Points on a hilly landscape, in no order, each with its height.
A ball rolls from a point to the lowest of its 3 nearest points, and stops where none of them is lower. Distance is the straight distance between rows; heights are no part of it.
K_536: [-31  -3  -4  -2  65  14  -6 -26]  h=60.1
K_456: [ 28  -5  22  43 -14  10  53  57]  h=48.7
K_218: [-15 -13  12 -13  69 -22 -10 -31]  h=73.8
K_822: [-23  12  23  22  49 -12 -28  -7]  h=54.5
K_760: [ 51 -46  13  23 -62  -5  17 -44]  h=28.9
K_149: [-24  10  13  16  33  28  -4 -12]  h=38.5
K_135: [-25  -2 -25 -12  20  37  -9 -68]  h=44.9
K_31: [ 16  -3   6  29  -1  56  24 -33]  h=5.8
K_377: [-61   9 -47 -12 -39 -27 -48 -21]  h=45.8
K_213: [-12  -6  14   2  31  -9 -55 -38]  h=48.1
K_208: [-11  40 -28 -52 -12  12 -20  56]  h=91.2
K_337: [ 27  16  -9 -17 -35  16  28  67]  h=23.2
K_274: [-28   0 -29 -60   2 -50 -31 -64]  h=50.4
K_82: [-20  11 -27  -9 -42  27 -40 -57]  h=38.3
K_870: [ 46 -49  10  10 -31   9  40 -45]  h=26.8
K_894: [ 33 -10  30  49 -42   2 -13 -24]  h=29.7
K_99: [ 17  39  20  24 -30  -6   4  91]  h=21.3
K_472: [ 15   0  15  42 -16  30   0 -34]  h=14.2
K_578: [-15  30 -30  10 -73   1 -35 -25]  h=41.5
K_166: [-10  -4  37   6  62 -62 -20 -19]  h=81.6
K_157: [-22  30  14   6  24  -9 -15  68]  h=43.4
K_223: [-16 -10   4 -40  19 -47 -31 -67]  h=57.6
K_101: [ -9  13 -35 -89  35 -24  -1  32]  h=77.6
K_485: [  3  12  22  31  -9  21 -30 -35]  h=23.8
K_710: [ 1 11 23 54 -4 19  9 29]  h=23.7
K_744: [-34   6  -2 -22  64 -16   3  37]  h=28.1
K_64: [-27  21 -26 -34  36  17  14  44]  h=53.1
K_860: [-3  7 20 42  5 33 14 11]  h=12.8
K_838: [ 43 -33  34  49 -14   2  45  14]  h=37.4
K_746: [ 6 25 27 45  2  6  8 51]  h=12.7
K_497: [ 28  25  -7  -3 -39  11  11  71]  h=46.8
K_383: [  1  -7  32 -26  55 -80  47  -1]  h=81.0
K_584: [ 26 -70   0   9  -4   2  60  27]  h=45.2
K_520: [ 26 -13  15  30 -50  17  -5 -42]  h=20.9
K_103: [-15  27 -36 -63  36 -21  -5  56]  h=75.1
K_951: [-31   8  -7 -19  43 -24 -15  64]  h=35.0
K_175: [-28   4 -30 -31  -5 -14 -51 -58]  h=45.9
K_594: [ 27  -3  -8  14 -84  -6 -19 -36]  h=31.9
K_480: [ -8  12   5   3   1  21 -36 -51]  h=33.0
K_986: [ 37 -47  23  26 -40   7  25 -50]  h=25.5
K_39: [ 38 -31 -13  -4 -33   2  62  71]  h=52.4
K_592: [-12   5 -12 -67  53 -50  32  35]  h=79.1
K_874: [-27   6 -17 -13  28  16 -27 -65]  h=40.2
K_782: [  0   9  14  15   3  -8 -62 -34]  h=38.0
K_170: [ 12   0  -2  20 -12  53  -1 -63]  h=13.1
K_762: [ 32  16  -2   2 -42   4  25  76]  h=32.9
K_258: [ 0 19  9 31  3 34 21 51]  h=33.8
K_745: [-42  -3 -23 -30  59 -12  15  34]  h=18.6
K_876: [-36  16  -8   8  35  33  16  48]  h=64.6
K_783: [ 48 -46  27  46 -37   5  31 -29]  h=28.6
K_233: [-30  -9 -37 -54  -7 -33 -26 -76]  h=48.6
K_733: [ 53 -26 -15 -36 -55 -11  38  68]  h=73.6

Call two points neighbours if one is among the 3 nearest of the other. Go from one point of each pair to the other, from neighbour to neighbour, staying as low as possible. Name the highest point that can't be avoided.
K_31, K_337 -> K_762
K_745, K_986 -> K_157
K_746, K_31 -> K_860

Where does a ball stop that starts at each point below?
K_480 -> K_31
K_838 -> K_986
K_135 -> K_31
K_103 -> K_745
K_520 -> K_31
K_274 -> K_31
